Points on a hilly landscape, in no order, each with its height.
From any point a climber steps to the highest of the 2 points nearest to it. It stops when none of these is higher. Distance is the straight distance between rows; heights are no part of it.
leg: [162  61 162 177 102 134 124 112 122 169 132 124 123 135 160  55 164 127
 114 126  95 123 164 136 140 112 199  91]  (h 128)
Kinu: [111 105 139 144 166 150 131 136 156 133 124 129  99 144 118 152 109 132
  83 141 148 145 168  70 119 111 113 170]  (h 191)
Lom: [126 119 192 131 133 139 122  75 148 110 104 137 138 122 107  88 171 100
  99 105 104  70 186 121 132 124 113 159]  (h 665)
raluv: [107 131 117 123 171 129 112 186 161 131  59 134 158 171 164 142 143  62
 130 142 162 154  93 154 106 108 115 106]  (h 418)
Feb: [132  58 130 178 141 135 116 164 149 151 108 116 114 130 109 101 150 145
 114 123 111 106 151 140 124 101 158  99]  (h 91)
sek: [113 101 137 137  88  89  91  70 106 192 238 123 157  98 162 108 139 142
  84 139 103 170  75 200 190 114 141 112]  (h 198)
sarit: [152 137 141  88 110  98 135 111 142 111  79 108  97 137 116 153  98 106
 119 122 124 111 152  77 109 155 154  98]  (h 463)
tipu: [136 132 144 105 155 121 175 114 153  92  91  72 125 128 140 102 176 130
 187 119 122 157 145 208 127 148 127 135]  (h 178)
momem: [176 115 101 127  56 113 125 128 182 136 150 128 151  98 146  98 110 146
  96 163 121 146 183 145 113 114 154 122]  (h 456)
riviz: [116 159  79 115 129 142 135 117 182 117 100  94 110 137 150 138 101 160
  79 125 168 133 120  91 104 152 100 146]  (h 222)
pekap: [100 160  66 107 140 116 101 195 147 132 150  67  99 140  93 142  95  95
 145 174 139 157  48 164 108 169 104 138]  (h 352)
depak: [ 95 150  97 153  95 116 154 105 107 111 111 140 175  76 153  95 142 169
 139  98 126  98 113 144 121 143 118 152]  (h 515)
kunu: [ 90 189 155 138  93 142  80 118 128 113  84 104 112 116 164  88  98  91
 120  78 138 147 160  84 149 133 116 207]  (h 269)
rovuf: [121 142 138 147 139 148 125 145  95  89 136  66 120 136 126 119 154 177
 165 153 145 137 142 194 131 208 132 151]  (h 700)
pep: [ 72 175 152 145 118 115 140  85 177 106  83 112 131 136 141  75 126  88
 172 101  89  84 161  88 167 112 139  96]  (h 218)
tos: [122 143 168 111 130  97 145 135 161 107 141  94 132 137 133 100  87 125
 182 162 111 121 177 120 155 105 150 104]  (h 609)
Bevif: [172 110  93 107 122 116 132 109 116 153 126 101 145  94 116 124 116 136
 115 113 134 103 145 173  89 121 125 148]  (h 378)
Dab: [116 128 127 152 172 100 112 127 113 108 143  74 103 157  54 120 180 188
 160 131 116  99 116 158 117 163 137 106]  (h 576)
buran: [ 79 110 152 155 120 126 144 148  86 106 167  88 143 101 127 115 124 148
 143 140 144 158 103 216 165 172 100 148]  (h 604)
gam: [161 122 164 170 120 128 121 127  86 123 143  80 119 156 157  76 120 151
 136 104 177 157 147 119 186 150 152 112]  (h 532)
tuv: [157 110  88 103  83 128 127 156 123 155 160 122 123  95 120 114 104 142
  97 119 118 150  59 205 148 122 113 116]  (h 294)
vufi: [108 124 124 116 158 153 132  89 161 152 159 139  97 137 175 136  88 123
 103 173 134 182 171  60 138  75 115 177]  (h 167)
bituz: [ 95 124  93 119  88 113 134 122 146 128 166 198 153  54 188 132 102 116
 125 173 113 169 146  53 127 137 168 150]  (h 313)
zofan: [ 97 167 139 129 183 130  70 134  73 143  91 122 136 132 139 126 144 134
 199 114 143 108 101 124 146 116 116 159]  (h 448)
zum: [107 101 144 129 138 143 112 105 145 138 213 125 164  95 145 148  66 139
 140 185 113  96 173 113 157 106  92 145]  (h 492)
bano: [150 144 146 104 137 119 150 147 145 109 153 144 116 126  66 180 136 127
 168 141 115 133 156 121  88 137 107 160]  (h 607)
sokuv: [124  81 135 136 138  77 145  97 124 177 200 118 166 102 179  77 138 123
 102 108 119 160 115 166 185  94 173  89]  (h 179)
digi: [131 149 158 107 200 128 141 158 104  87  81 160 111 186  66 171 194 122
 101  98 111 117 115 100 148 167 151 119]  (h 228)
Zan: [158 138 172 129 139 125  69 158 147  88  96 146 132 149  76  92 135  72
 113  96 155 103 125  51 127 114 102 134]  (h 529)
nav: [174 144 124  69 105 124 114 166 149 133 114 116  99 152 149 147  91 116
 141 153 139 198 110 112  87 100 149 144]  (h 79)
Geg: [166  94 157 156 139 134  78 161 151 112 142  98 119 149 119 105 158 150
 182 132 175 179 113 141 165 122  92 112]  (h 486)
gufut: [123 103 130 143  59 157  94 152 183 137  96 155 123 107 176 118 112 135
 101 147  85  86 132  96 131 136 162  89]  (h 374)
vipa: [177  73 167 158 122  95 114 100 134 163 154  87 113 135 102 154 144 153
 129  67 146 177 136 128 140  78 115 131]  (h 645)
zozub: [115  82 156 190 134 111 113  92  84 150  91  84 125 151 141  99 182 170
 119  79 127 151  94 152 112 125 157 122]  (h 260)
Ket: [136 127  93 127 139 139 111 157 101 164 188 138 120 141  99 168  73 156
  89 122 131  94  74 114 133 110 116  99]  (h 668)
tigap: [118  87 209 161 158 139 126 142 134  73  89 143 135 131  99 133 184 138
  73  98 135 106 145 111 148 169 108 140]  (h 511)
leko: [110 125 153 123 154 163 111 117 167 126  96  94  92 174 149 211 113 124
  73 132 138 104 139  80 122 181 117 117]  (h 131)
dini: [142  96  66 100 189 150 139 143 108 119 119  84  91 112 115 102 120 137
 129 151 147 136  98 164 117 160 113 126]  (h 409)
Momom: [ 99 168 143  71 138 115 140  72 120 114  76 134  52 160 104 126 128 111
  91 133  72  94 150  74 112 158 182 115]  (h 414)
Digo: [111 111  73 135 141 150 139 129  80 152 141 157  82 110 100 149 134 174
  97 163 137 103 127 162 116 190 125 124]  (h 368)
Fid: [131 101 146 168  95 148 119  62 201 124 143 144 133 124 127  74 163 132
  88 135 113  89 190  86 144 126 111 116]  (h 586)
dif: [132  93  91 147 125  95 136 112 112 122  47 144 104 100 116  93 184 137
 146  98 152 148 113 129 105 136 138 105]  (h 319)
buter: [ 90 139 120 119  83  76 131  84 136 169 197 134 172  90 160 133 121 150
 122 127  92 110  90 195 170 123 124  92]  (h 219)
nume: [104 110 106 147 132 138 201  94 158  93 105 130 133  96 148 138 123 115
 137 135 135 132 196 113 144 168 118 122]  (h 80)
pebek: [136 172 142 176 118 132 150  66  90 106 129  77 151 164  97 108 178 154
 183  66 104  95 131 142 128 147 147 114]  (h 432)
mun: [ 93 108  78 150  98 147 111 147 118 157 115 159 109 101 154 143  99 156
 128 173 118  96 138 114 115 156 150 108]  (h 416)
ramak: [ 99 118 118 116 165 140 138 176 118 150 125 142  82 169 143 127 109 150
 116 148 123 132  70 152 157 124 144  60]  (h 581)
tivel: [120 180  98 103 126 180 170 108 159  91 108 115 106 133 140 190 121 148
 126 129 123 111 134  91  83 198 108 168]  (h 255)
Nen: [148 117 146 181  88 128  65 151 109 140 149  92 141 137 153  97 126 168
 145 126 175 191 131 150 154 110 132 147]  (h 509)
nafis: [152 133 139 125 147 139  90 166 152  94 102 164 146 139 109 158 146  99
 121 118 173 149 101  51  86 118  75 178]  (h 552)
Gura: [121 126 115 119 149 180 110 145 111 121  86 136  57 138 137 103 118 139
 151 136  96 112 101  46 122 124 161 131]  (h 441)
poma: [116 154  83 116 100 150 137 134 143  94 106 184 193  83 150 108 127 138
 118 120 136 109 103 114  94 109  86 168]  (h 544)
legib: [118 150 141 136 109 173 120 120 137 126 104 121 112 121 184 132  79  90
 104  54 117 138 120  43 159 105 129 162]  (h 287)
Mikim: [109  91  94 127 177 121 188 125 136 103 104 121 150 114  98 169 106  90
  99 155 138 115 176 147 101 150 114 114]  (h 44)
Pido: [106 121 125 146 118 122 131 107  96 124 178 107 141  90 155  98 123 192
 137 121 130 137  94 155 152 136 112 147]  (h 553)
sovo: [137 156  63 122 154  94  94 159 127 127 147  93  88 128  58 130 125 133
 168 150 169 154 101 131  99 165  98 142]  (h 388)
nomer: [119 116 141 129 151  77 165 139 109 154 194 130 126 123  69 122 101 127
 132 105 101 117 127 145 161  70 134 112]  (h 658)
tasul: [105  75  84 145 115  91 108 127  83 145 109 129  96  90 129  89 152 164
 134 127 157 182  69 174 128 135 119 119]  (h 341)
tor: [158 117 159 128 172 130  96 181 178 108 105 118 149 160 142 147 155 106
 139 136 179 150 114 139 143 148  80 119]  (h 458)
gez: [183  83 143 139  90 119  77  47 141 145 175 136 157 114 135 115 149 158
 134 148 142  90 147 115 141 121  94  86]  (h 293)
tivev: [141 126 147 125 113 182 155 105 210 146 119 185 102 152 140 105 184 149
  94 129  91 103 162 129 135 118 120 121]  (h 505)
lika: [158 202 149 142  90  96 109 103 147 142 194 127 180 155 149  85 117 164
 102 103 159 144 147 132 192  87 123 121]  (h 578)
zipu: [130 129 132 117 128 186 165 152 183 160 161 185  86 151 124 135 140 142
 138 156  69 136 151 139 128  89 134 135]  (h 422)
bekur: [107 136 152  92 112 136 158 107 157  67  73 169 166 121 144 161 127  77
  95 144 129  96 138  91  72 151 104 138]  (h 611)
Nusen: [109  67 139 167  91 133 131 102 138 154 166 155 158 113 174  98 170 155
 104 180 122 138 136 202 141 164 124  93]  (h 698)
roda: [151 115 151 147  93 106 115 112 126 137  87  53  99 154 158  61 153 174
 104  80 126 142 103 145 127 135 179 107]  (h 234)
Lol: [130 171  91  87  95  92 127 150 111 109 157 120 144  99  70 135  64  82
 204 159 124 135 102 136  98 105 108 133]  (h 437)
mib: [160 193 142 137  95  94  89 134 151 156 159 111 156 175 108 134 125 147
 130 117 186 142 154 163 153 115 103 121]  (h 602)
zuno: [157  58 130 175  83 140 111  64 101 127 100 115 123  73 166  85 156 125
 112  99 130 142 162  84 108 151 148 159]  (h 564)
dal: [167 137 116 107 100 126 166 129 129  83 152 155  94  95  74 115 150 182
 161 130 132 159 133 104  94 154 107 170]  (h 563)
Losom: [110 199 106  67 191 139 118 129 120 110 164  84 132 152 114 152 118 129
 178 162 119  96  67 159 104 153  88 160]  (h 289)
Nur: [136 142 120  95 109 191 146 118 165 112 152 128 117 117 169 189  90 131
 161 156 111 146 143 102  89 138  97 173]  (h 291)
tum: [155  55 163 131 116 148 110 110 108 106  83 128  96  84 154  90 130 105
  65  89 123 118 151  82 143 159 145 144]  (h 598)
Relet: [123 129 141 183 121 138 104 152 155 145 102 109 117 125 116 214 162 149
 152  61 129 127 130 109 128 158 111 144]  (h 326)
zonak: [122 151 143  93 145 122 168  87 108 131 123 152  65 136 127  87 149 152
 126 146  64  89 158  94 150 148 197 108]  (h 363)
tibo: [141  91 155 123 149 101 128 105 108 173 161 127 140  98 191  51 138 104
  94 124 120 118 154  99 175 116 207 112]  (h 158)
nel: [ 88 134 136 143 133 144 109 125 199 141 140 174 167 132 144  97 165 155
 125 159 102 127 132 168 156  53  95 130]  (h 299)
kof: [100  65 126 188  80 136 145 110 147 129 197 125 130  78  67 160 150 153
 131 102  94 136  84 166 144 132  71 129]  (h 386)
nelim: [183 157 111 113  62 142  84  82 114 145 130 162 154  81 187  86 139 160
  99 105 133 131 120 109 135 120 131 173]  (h 504)
leved: [105 123  98 114 180 102 162 154  75 152 168 105 118 130  46 156  69  73
 114 132 123 132 118 149 120  92 132 140]  (h 606)
nutu: [124 155 159 147  78 128  98 114 182 123 117 145 155 132 143  82 174 164
 128 129 115 141 154 140 124  88 121 164]  (h 339)
gome: [ 98 197 162 103 120 110  78 173 142 139  68 168 113 177 138 127 152 120
 144 153 141 155 105 111 107 112 135 148]  (h 393)
vif: [115 113 153 160 142 109 117 122  97 110 110 153  91 146  65  89 190 177
 138 153 131 115 151 118 121 149 152 120]  (h 648)
Bege: [131 146 135 126 156 164 155 173 130 115  66 122 129 149 109 155 144  86
 106 119 100 110 179 135  99 153 170 164]  (h 267)
pomel: [164 163 108 131  96 150  85 120  97 136 112 178 170 100 132 127 134 131
 136 102 168 102 119 103 119 117  91 167]  (h 521)
rep: [152 147 140 137 142 195 166 139 130 120  84 137 118 139 133  87 175  98
 149 120 108 119 200 160 132 139 155 171]  (h 202)
Gunam: [104  81 109 107 152 170 131 145 108 143 153 164 154 132 184 135  86  83
 102 180 113 123  75 141 123  75 120  97]  (h 323)
mif: [129 156 168 116 118  93  85 130 171 153  81 169 119 163 114  93 183 130
 134 128 134 152 140 137 134  73 125 125]  (h 369)
kedu: [132 146 166 177 134 153  70 129 100 138 110 126 161 148 139  97 187 127
 201 102 148 118 120 154 150 109 109 147]  (h 423)
Vopor: [114 146 134 143 140 184 151 155 154 113  78 158 104 155 135 140 155 128
 144  98  89  85 102 107 151 148 145  87]  (h 144)
zozuz: [140 136 159 160 117 139 110 116 196 124 118  72 172 168 151  88 174 125
 178 127 137 112 147 195 142 116 111  97]  (h 298)
vose: [105 166  66 133 134 140 152 126  75 134 160 151 116 116  78 138 105  89
 171 165 164 137 135 170 144 175  88 124]  (h 382)
doz: [113 114  92 101 179 149 113 158  89 129 106 130 141 133 149 104  98 102
 139 183 144 101 100 158 112 125 129 110]  (h 360)
nul: [151 146 141 115 127 125 118 119 129 149 231 122 124 117  35 120 126 144
 132 137 117 138 126 167 134  86  75 194]  (h 96)
Bog: [114 162  82 125 159 179 131 142  95  85 101 106 129 118 142 143 137 139
 181 156 159 115 132 148 132 215 114 143]  (h 605)
debi: [107 141 120 122 197 169 172 149 122 113 103 172 103 198 102 180 168 103
 124 131 106 105  97 116 138 142 144  63]  (h 188)
kobun: [124 109 119 111 177 130 157 158 120  93  67 110 119 112 129  92 152 158
 117  74 112 102  74 120 121 120 142 128]  (h 470)
Rodi: [140 124 119  82 128 111 124 122 119 180  93 155  88 126 155 131 141 118
 142 160 161 205 143 188 125 123 118 152]  (h 111)
Nup: [123 121  93 130 174 112 104 199 142 106 116  93 180 140 127 183 116  68
 113 172 152 105 108 159  68 179 110 121]  (h 282)
Gami: [124 139 160  97 124 158 173 133 143  80 129 172 146 142 111 216 145  90
 124 155 101 114 143  99  41 136 120 161]  (h 674)
kiz: [ 86 175  92 123 117 117  87 148 116 109  43 139 143 138 131 143 117  85
 121 164 156 100 125 100  55 169 137 136]  (h 484)
bukav: [163 102  68 107 113 149 137 147 121 148 138 139 142  85  85 122 139  96
 127 138 121 103 102 218 102 153  96 128]  (h 333)
regi: [145 178 100 134 150 101 145 133  83 102 128 113 153 132  52 145 176 107
 206 102 123 112 142 186 130 163 133 121]  (h 295)
Ker: [155 172 177 177 100 147 123  72  92 124 165 130 164 171 121  90 177 151
 181 107 148 120 141 148 141 139 111 133]  (h 394)
luker: [102 113 147 157 176 176 106 147 148 131  90 138 106 176 116 191 139  76
  40 122 140 113 151  76 102 156 118 158]  (h 161)
Suvi: [165  73 144 154 118 147 150 116  97 133 149  96  98  94 145 119 118 176
 126  69  87 101 118  83 152 130 176 118]  (h 387)
kas: [151 128 136  73  98  94 143 117 148 147  97 152  99 119 184 114 118 135
 117 133 137 203 128 122 144 103 149 124]  (h 95)
mok: [130 127 155 129 194 155  70 133 126  83  78 138 119 162  64  99 160  36
  88 120 135  94 165  81 127 156 107 156]  (h 485)
mamot: [104 165 171  85 134 133 155 113 129 127 124 145 146 169 192 196  93 109
 115 156 151 129 116 136 140 149 110 100]  (h 595)
Noper: [130  58 115 148 127 119 150 154 114 160 127 154 144 101 105 166 117  70
 108 136 149 142 139 201 151 141 104  85]  (h 565)
Miz: [119 144  73  84 108 118 141 138 128 169 140 170 116 130 137  88 115 104
 127 151 111 149  52 200 170 106 119  63]  (h 266)
dozik: [120 163 135 162 104 170 147 151 154 122 110 109 126 145 151  80 150 158
 153  92  92  92 130 143 150 128 159 120]  (h 102)
zuso: [135 143 143 118 153  69 109 138  70 164 118 128 101 131  75 133 124 150
 122  97 144 138 137 114 107  91 148 167]  (h 592)
Tabev: [152 111  97 115 113 131 175 117 115  94 145 142 108  75 126 143 104 134
 162 113 161 193 132 102 128 143  86 165]  (h 537)
moril: [115 137  92 129 111  93 143 120  98 141 160 142 105  88 137 126  80 159
 107 132 171 198 148  74 136 124 127 176]  (h 550)
boze: [166 105 130 156  91 101 187  90  95 121 159 136 190  92 144  98 155 117
 157  47 119 140 101 161 148 107 133 103]  (h 185)
Fadu: [117  96 104 144  67 127  99 138 144 122 141 196 151  52 166 151 120 170
  98 156 123 184 133 101 127 114 114 177]  (h 296)
lirun: [136 132 147  94 121  99 184  86 115 126 125 137 118 111 149  91 157 128
 161 131 155 202 152 192 139 134 108 155]  (h 132)
denos: [140 150  97  78 129 147 185 145 118 146 163 158 117 124  99 180 121 135
  79 117 109 121  77 177  90 142 105 149]  (h 643)
duluv: [155 177  74 107  70 156 121 125 144 140 151 171 143  89 170 114 117 158
 142 128  99 167 115 130 135  89 131 167]  (h 483)
lusu: [107 138 155 118 177 173 116 107 143  91  88  94 158 141 166 154 108  86
 151 132 137  79 144  99 148 149  98 124]  (h 288)
naze: [123 204 162 114 134 128 110 135 142 140 127 108 139 191 142 172  97 120
 114 141 186 113 156 127 150 160 103 116]  (h 637)
Vubim: [107 141 110 131 143 149 130 164 115 116  88 135 146 182 167 184 167  33
 120 130 148 144  82 126  48  88 145 122]  (h 379)
lal: [108 151  96  99 113  95 137  89 142 173 135 163 145 116 183  78 154 149
 133 130  99 113  85 190 158 102 139  77]  (h 242)
venid: [119 190 127  61 164 118 100 112 133 120 125  88 149 161 153 131  98 141
 123 164 148  86  92 128  94 125 106 143]  (h 254)
gigus: [105 103 165 102 185 114 126 104  81  99  89 195 131 126 124 137 145 114
 134 150 149 114 118  84 140 128  99 116]  (h 497)
Vozud: [155  95 164 132 121  96 117  86 117 139  74  87 107 127 115 152 159 128
 122  80 123 114 158 129 127 147 155 111]  (h 498)
Nide: [150 108 127 171 107 115 139  47  79 129 131 111 121 113 110 111 163 155
 116  87 139 118 163 100 116 155 142 144]  (h 534)
Mumu: [144 167 114  69 125 106 163 101 144 137  80 121 111 155 141 123 112 104
 149 135  93  86 130 129 107 120 173  71]  (h 420)
gal: [124 118 125 141  99 122 125 195  75 161 170 178 116 111 101 162  78 105
 125 150 149 190 136 139 143 109 130 151]  (h 514)
zat: [164  96 182 113 127 183 128 144 119 127 127 138 105 132 155 150  99 126
  49  99 108  87 140  77 145 154 148 135]  (h 644)
dafo: [100 128  93 133  97  94 131 159 106 167 116 171 108 100 168  96 128 154
 137 114 100 168  87 135 153  99 181 105]  (h 217)
nunes: [140 107 175 172 128  88 157 116 111 121 160 105 149 127  68 145 140 129
 182  70 104 115 157 128 144  90 139 111]  (h 708)
mimuv: [124 153 127 149 130 178 117 133 134 147 109 123 141 120 151 194 104 120
 132  66 126 108 125  82 129 112 104 173]  (h 304)
Luve: [114  61 134 173 112  89 142  76 107 125  76 113 152 110 146  67 187 130
 154 118 120 158 124 154  94 120 152 112]  (h 290)
zifi: [172 102 158 152 125 135 142 122 148 104 122  38 155 149 131 119 172 121
 204  97 119 135 124 208 117 156 135  93]  (h 239)
kir: [ 87 135 177  85 127 133 149 138 125 116 150 152 136 155 150 217 103  76
 172 181 109 153 103 151 104 113 108 111]  (h 547)
fof: [ 94 132 101 138 121 100 130 133 102 170 182 157  90 133 121 152  83 161
 125 141 115 108  91 121 176 145 140  50]  (h 632)
teb: [122 137 108 119 163 182 175  98 135 104 115 120 115 160 150 164 101  74
 159 137 127 123 139  75 114 111 125 107]  (h 325)
Lub: [115 138 214 140 110  81 146 134 119  95 120 132 145 125 108 135 114 108
 177 113 102 112 183  96 169 126 164 103]  (h 659)
Nuf: [105 135 205 149 161 123 135 129 113  88  93 130 167 158  83 115 192 129
 112 100  99  65 164 156 151 142 148 126]  (h 574)
ziguz: [138 152  94  92 132 192 153 116 137 133 105 122 108 166 178 125 105  90
 123 141  94 100 112  99  81  96 166 115]  (h 367)
daf: [129 122 117  99 161 112 178 151 122 139 116 107  96 139 139 108 109 172
  93  88  95 102  80 143 144 120 167  77]  (h 522)
vorot: [112  85  91 113 149  98 152 134  89 118 146 103  95  95 103  57 122 142
 135 142 135 148  59 179 162 137 120  94]  (h 365)
miva: [112 138 117 135 104 196 113 142 113  78  76 145  73 132 131 131 107  80
 129 147 105 118 138  36 100 179 158 136]  (h 481)
vugag: [ 98  91 136 220 114 138 124 133 147 121 162  90 139 114  90 178 169 171
 163  79 127 149 115 147 117 143  89 158]  (h 354)
nem: [167 123 184 146 131 158 125 163  80 120 146  92 135 126 127 164  88 153
  93  83 134  93 161 108 157 157 151 153]  (h 689)
saf: [160  91 134 120 125 130 115 155  88 106 129  96 146  95 148 149  44 137
 101 111 147 102 119  66 131 133 138 131]  (h 725)
Vusal: [124 102  67 105 160 171 167 121 111 163 148 123 120 157 164 137  97  68
  90 158 106 115 104 144  70  53 156 112]  (h 318)
sopo: [128 121 172 137  88  57 135  86 118  98 157 137 135 104 135  11 172 146
 123 142 117 162 147  76 125 136 197 139]  (h 560)
zogu: [165  91 140 110 159 127 111 181 176  98  99  91 133 157 118 143 103 105
  72 143 139  99 117  91  81 133 137 107]  (h 377)
Bev: [176 145 122 153  65 140 158  95 125 144 184 142 199 125 170  80 162 153
 118  75 112 151  99 192 145 102 131 125]  (h 165)
Tamu: [126 112 139 126 112  75 103 114  72 139 151 117 101  88 116 116 118 174
 160 123 148 187 132 109 123 100 131 189]  (h 569)
sived: [158 100  97 136  59  96 150  75 156 153 175 105 145  93 111 108 133 151
 124 131 103 130 157 181  88 129 133 124]  (h 415)
kud: [108 146 195 105 190 137  87 132  85 103  76 163 135 137 121 134 159 102
 160 118 121 100 111  86 132 109 117 175]  (h 472)
pini: [145 100 120 114 216 123 115 137 148  97  77 114 127 154  86 137 159  80
 121 146 137 100 136  96  98 135 119 115]  (h 427)
foz: [106  88  98  94 156  91 205 147 111 133 165  98 108  88 132 120  66 138
  90 114  81 136 102 134 131 106 171 123]  (h 465)
Zosat: [151  62 127 133 123 124 185 144 111 142 177 107 110  86 164 125 101 165
  81  96 107 152 119 144 161 143 168 114]  (h 421)
Bogig: [196 176 157 110  79 137  90 112 154 174 140 125 107 156 142 137 158 177
 100  83 141 156 137 141 131 106 119 174]  (h 729)
Miged: [ 84 169 138 136 117 107  75 200  96 136 109 167 155 125 111 140 119 136
 166 153 137 129 112 137 101 104 130 168]  (h 419)
fome: [137  61  57 143 121 128 175 154 126 137 137 126 111  81 103 134  86  90
 111 109 144 166 108 152 143 131 107  97]  (h 520)
puse: [155 182  95 103  73  98 144  94 181 149 142 136 153 117 165  64 102 113
  73 139 139 125 186 104 135 127 161 129]  (h 493)
Sevob: [108 110 122 120 109 114 127 100 180 134 179 145 135  99 104 182  91 157
 133 152 102 103 139  97 117 105  88 122]  (h 453)
mos: [127 126 179 129 126  89  46 167 112 137  91 128 149 130 114 150 156 147
 153 143 132  89 114 148 107 138 131 125]  (h 392)
buz: [115 195 109 103 121  97  98  99 173 119 119  73 152 142 153  94  85 161
  92 127 172 100 128 106 130 122 100 142]  (h 231)
mot: [166 152 118  94  78 147 106 182 127 130 155 162 128 185 146 179 105 104
  97 160 144 178  68 118  80  79 144 101]  (h 65)
kugu: [108  91 147 170 133 155 151 123 142  90  52 127 147 111 139 160 168 101
  91  69 136 109 158 131 153 182 111 123]  (h 469)
Zik: [124 134 110 109 168 141 112 159 170 142 197  92  96 138  68 118 106 143
 137 146 108 148 103 139 131  70  92 169]  (h 123)
Dudal: [115 154 117 130 146 157 119 155 115 133  54 150 127 186 121 175 155  32
 100 134 113 100 136 114  68 132 173 116]  (h 330)
banup: [168 174  91 111 104 148 115 182 137 136 165 164 169 157 125 126  86 118
  92 141 148 141  95 146 135  82 117 103]  (h 51)
gimos: [118 115 170 169 106  78 104 105  90 123 159 114 115 138 105  50 149 181
 155 152 114 143 145  98 121 109 177 134]  (h 596)
Suv: [153 165 161 121 125 104 123  92 111 150 161 104 115 145 157  85 110 166
 119  85 138 124 128  96 188 104 147 124]  (h 556)
melem: [131  92 192 135 143 116  93 139 143 128 103 101 135 152 149 172 106 137
  74 126 163  91 144 116 164 166 115  86]  (h 108)
nulu: [128 110 148 166  89  94  43  92 118 171 180 143 165 140 123 132 142 181
 107 156 154 112 125 160 146 117  99  98]  (h 310)
Zino: [140 105  48 119 149 144 184 168 128 123  99 125  98 139 121 134 101  86
 113 138 150 159 106 150 100 147 142  79]  (h 471)
Tulo: [144  98 141 106 189 135 121 158 177 141 153  98  78 155  98 136 133 144
 125 167 135 158 146 133 110 119 109 156]  (h 157)
lurad: [ 95  98  98 137  74 118 168 114 167 132 200 166 109  69  63 159 110 126
 122 152  91 144 112 135 146 131  82 126]  (h 417)
porim: [106 190  71 110 188 124 148 139 101 105 130 116 141 142  83 176 141  80
 182 133 135 122  99 165 120 172 100 130]  (h 340)
gimu: [124  81 115 154 151  94 153 108 146 133 138  78 128 118  79 142 121 109
 134 154 151 135 214 170 121 145 118 117]  (h 9)
Nus: [116 105 122 159  69 150 104 146 185 118 142 185 159  61 195 104 127 127
 128 157  80 146 154  72 158 116 169 125]  (h 336)
mefi: [164 157 185 126 157 138  78 122 138 172 117  91 107 161 140 149 154 139
 141  73 147 136 136 121 151 102 112 176]  (h 694)
Muno: [119 113 131 123 150 136 146 117  77 113  88 188 108 133  99 177 140 120
  98 141 130 104 156  90 129 177 151 108]  (h 531)
sul: [145 177 120 130 123 175 147 191 119 134 129 137 147 148 157 105 104 127
 147 104 130 118 113 148 152 106 143 129]  (h 69)
vilat: [134 144 132 123 168 102 177 125  87  96  96 149 121 140  58 164 177 137
 157  78 114 126 131 134 150 147 145 109]  (h 258)
Sikar: [102 138 133 140 107 124 180  60 132 130 103 144 121 101 170 143 165 131
 155 119 146 170 194 152 138 163 107 161]  (h 107)
pav: [147  90 100 121  91  95 163 146 101 134 119 161 157  68 156  99 130 118
 150  82 112 155  77 170 148 114 149  85]  (h 201)
garuz: [121  40 130 165  95 114 115 140 128 145 152 119 151  93 133 107 131 112
 106 163 143 177 137 214 146 130 114 117]  (h 622)
viduf: [137 101 111 164 164 136  75 188 166 172 113 106 113 150  99 112 124 114
 131 124 127 132 143 116 123  49 140 133]  (h 61)
mudi: [169  90  93 135 147 130  98 176 168 110 104  80 134 119 121 148 130 132
 104 146 168 108 133 136  86 188 112 122]  (h 334)
vopa: [107 204 116  79  97  79 168 117 134  91 145 147 154 143 116 138  78 106
 174 155 122 125 122  89  92 102 134 105]  (h 466)
bef: [116 162 147 140 138 124  69 150 156 147 119  78 146 163 139 134 149 157
 162 140 137  89 120 185 134 143 115 119]  (h 353)
bamu: [155 138 132 176 139 149 148 105  98 103 185  86 142 163  56  73 175 172
 179 110  96 101 113 172 105 136 136 125]  (h 494)
ligeg: [100 163  86 111 152 149 181 131 101 140 196 145 118 172 106 166  82 129
  65 162 128 102 105 140 104 137 123 109]  (h 739)
Nim: [109 136 111 144 121 123  74 108  95 187 159 150 124 127 131 150 120 194
  83 154 160  87 125 145 136 155 103 127]  (h 329)
viki: [127 107 119 134 178  96 128 129 194 140 112  72 149 137 100 135 113  95
 116 128 157 123 185 137 108  83  99 137]  (h 28)
Ritan: [100 167  90 158 123 186 110 145 116 100  63 139 129 125 123 138 139 105
 140 147 138  87 159 102 108 201 134 144]  (h 536)
saz: [182  91 174 130 131  87 134 117 121 104 138 121 123 117  83 169 134 123
 175  88 160 147 142 107 148 125 102 100]  (h 671)
sugu: [102 148  63 122 105 129 125 141 101 117 115 158 131 128 133 151  82 124
 114 173 157 110 101  94  74 149 129 106]  (h 452)
bas: [ 82 179 139 120 103  92 105  95 162 106  75 119 135 117 141  83  89  68
 136 108 128 129 160  55 131  95 128 158]  (h 251)
tof: [142  97 161 128 163 134  98 105 140 170 153 121 100 136 155 137 133 168
 129  92 135 174 111 117 185  58  99 150]  (h 663)
Sadu: [ 82 186 132 108 133 131 167 134 116  98 145 151 113 169 125 183 110 103
 199 140 117 144  78 103 118 117 119  91]  (h 501)
pupuf: [ 84  97 112 152 118 120  92 128 207 135 132 139 147 102 178 103 133 157
 133 158  78 165 115 140 178  54 130  92]  (h 262)
fikis: [139 162 143  88  94  68 150  90 140 135 137 158 136 105 152  35 146 136
  79 117 108 117 147 102 134 124 187 140]  (h 526)
givo: [ 81 107 154 122 142  97 158 120 173 131 206  97 146  99 160 110  80 138
 141 164  83 132 160 128 173  92 145 123]  (h 548)
Vog: [138 155  95  95 170 129 142  98  58 109 113 150 132 145  71 161 114 116
  79 155 137  73 160  88  90 159 150 136]  (h 575)
gomu: [158 107 162 124 127 148  96 101 155 112 123 127 155 120 156 115 126 126
 157 137 134  75 138 108 157 126  98  91]  (h 272)
Bige: [170  96 147  88 134 161 136 154 105 111 158  93 107 123 142 198  56 141
 140 147 101 100 111 102 120 157 148 104]  (h 683)
nulo: [124 158  91 142 121 101  98 146 103 145 181 108 114 121  38 129  91 115
 195 170 151 127 157 143 125 131 109 140]  (h 412)
pati: [109 140 124 119 105 157 111 138 137  91  97 177 172 131 163 158 113  98
  84 136 165 133  96  76  83 109  91 156]  (h 573)
rer: [127 130  88 111 194 118 139 136  55 153 126 131 115 134  93 161 101 122
  87 113 150 122 118 117 102 110 135 151]  (h 624)
resa: [139 166 137 115 110 107 134 146  71 123 147 166 116 133 125 153  71 110
 146 146 175 174 151  66 133 127 135 147]  (h 533)
dugug: [ 75 116 112 108 127 110 119 142 148 126 132 167 128 109 170 116  98 135
 148 170  92 168  86 103 149  74 140 103]  (h 237)
Mizot: [149 117 128  95 136 188 153 148 146 171 151 128 102 121 149 169 109 124
 138 146  84 135 145 174 110 117 125 165]  (h 347)

Call two points neighbours if one is among the 2 nearest of the other. Go from one point of each pair to the other, from neighbour to neighbour, staying as high as possible. Name the lowest point that can't be avoided.
Bogig and rer: leved
nunes and Bogig: vipa
rer and Kinu: vufi
vif and rer: Ker
rer and pati: Tabev
nunes and naze: mib
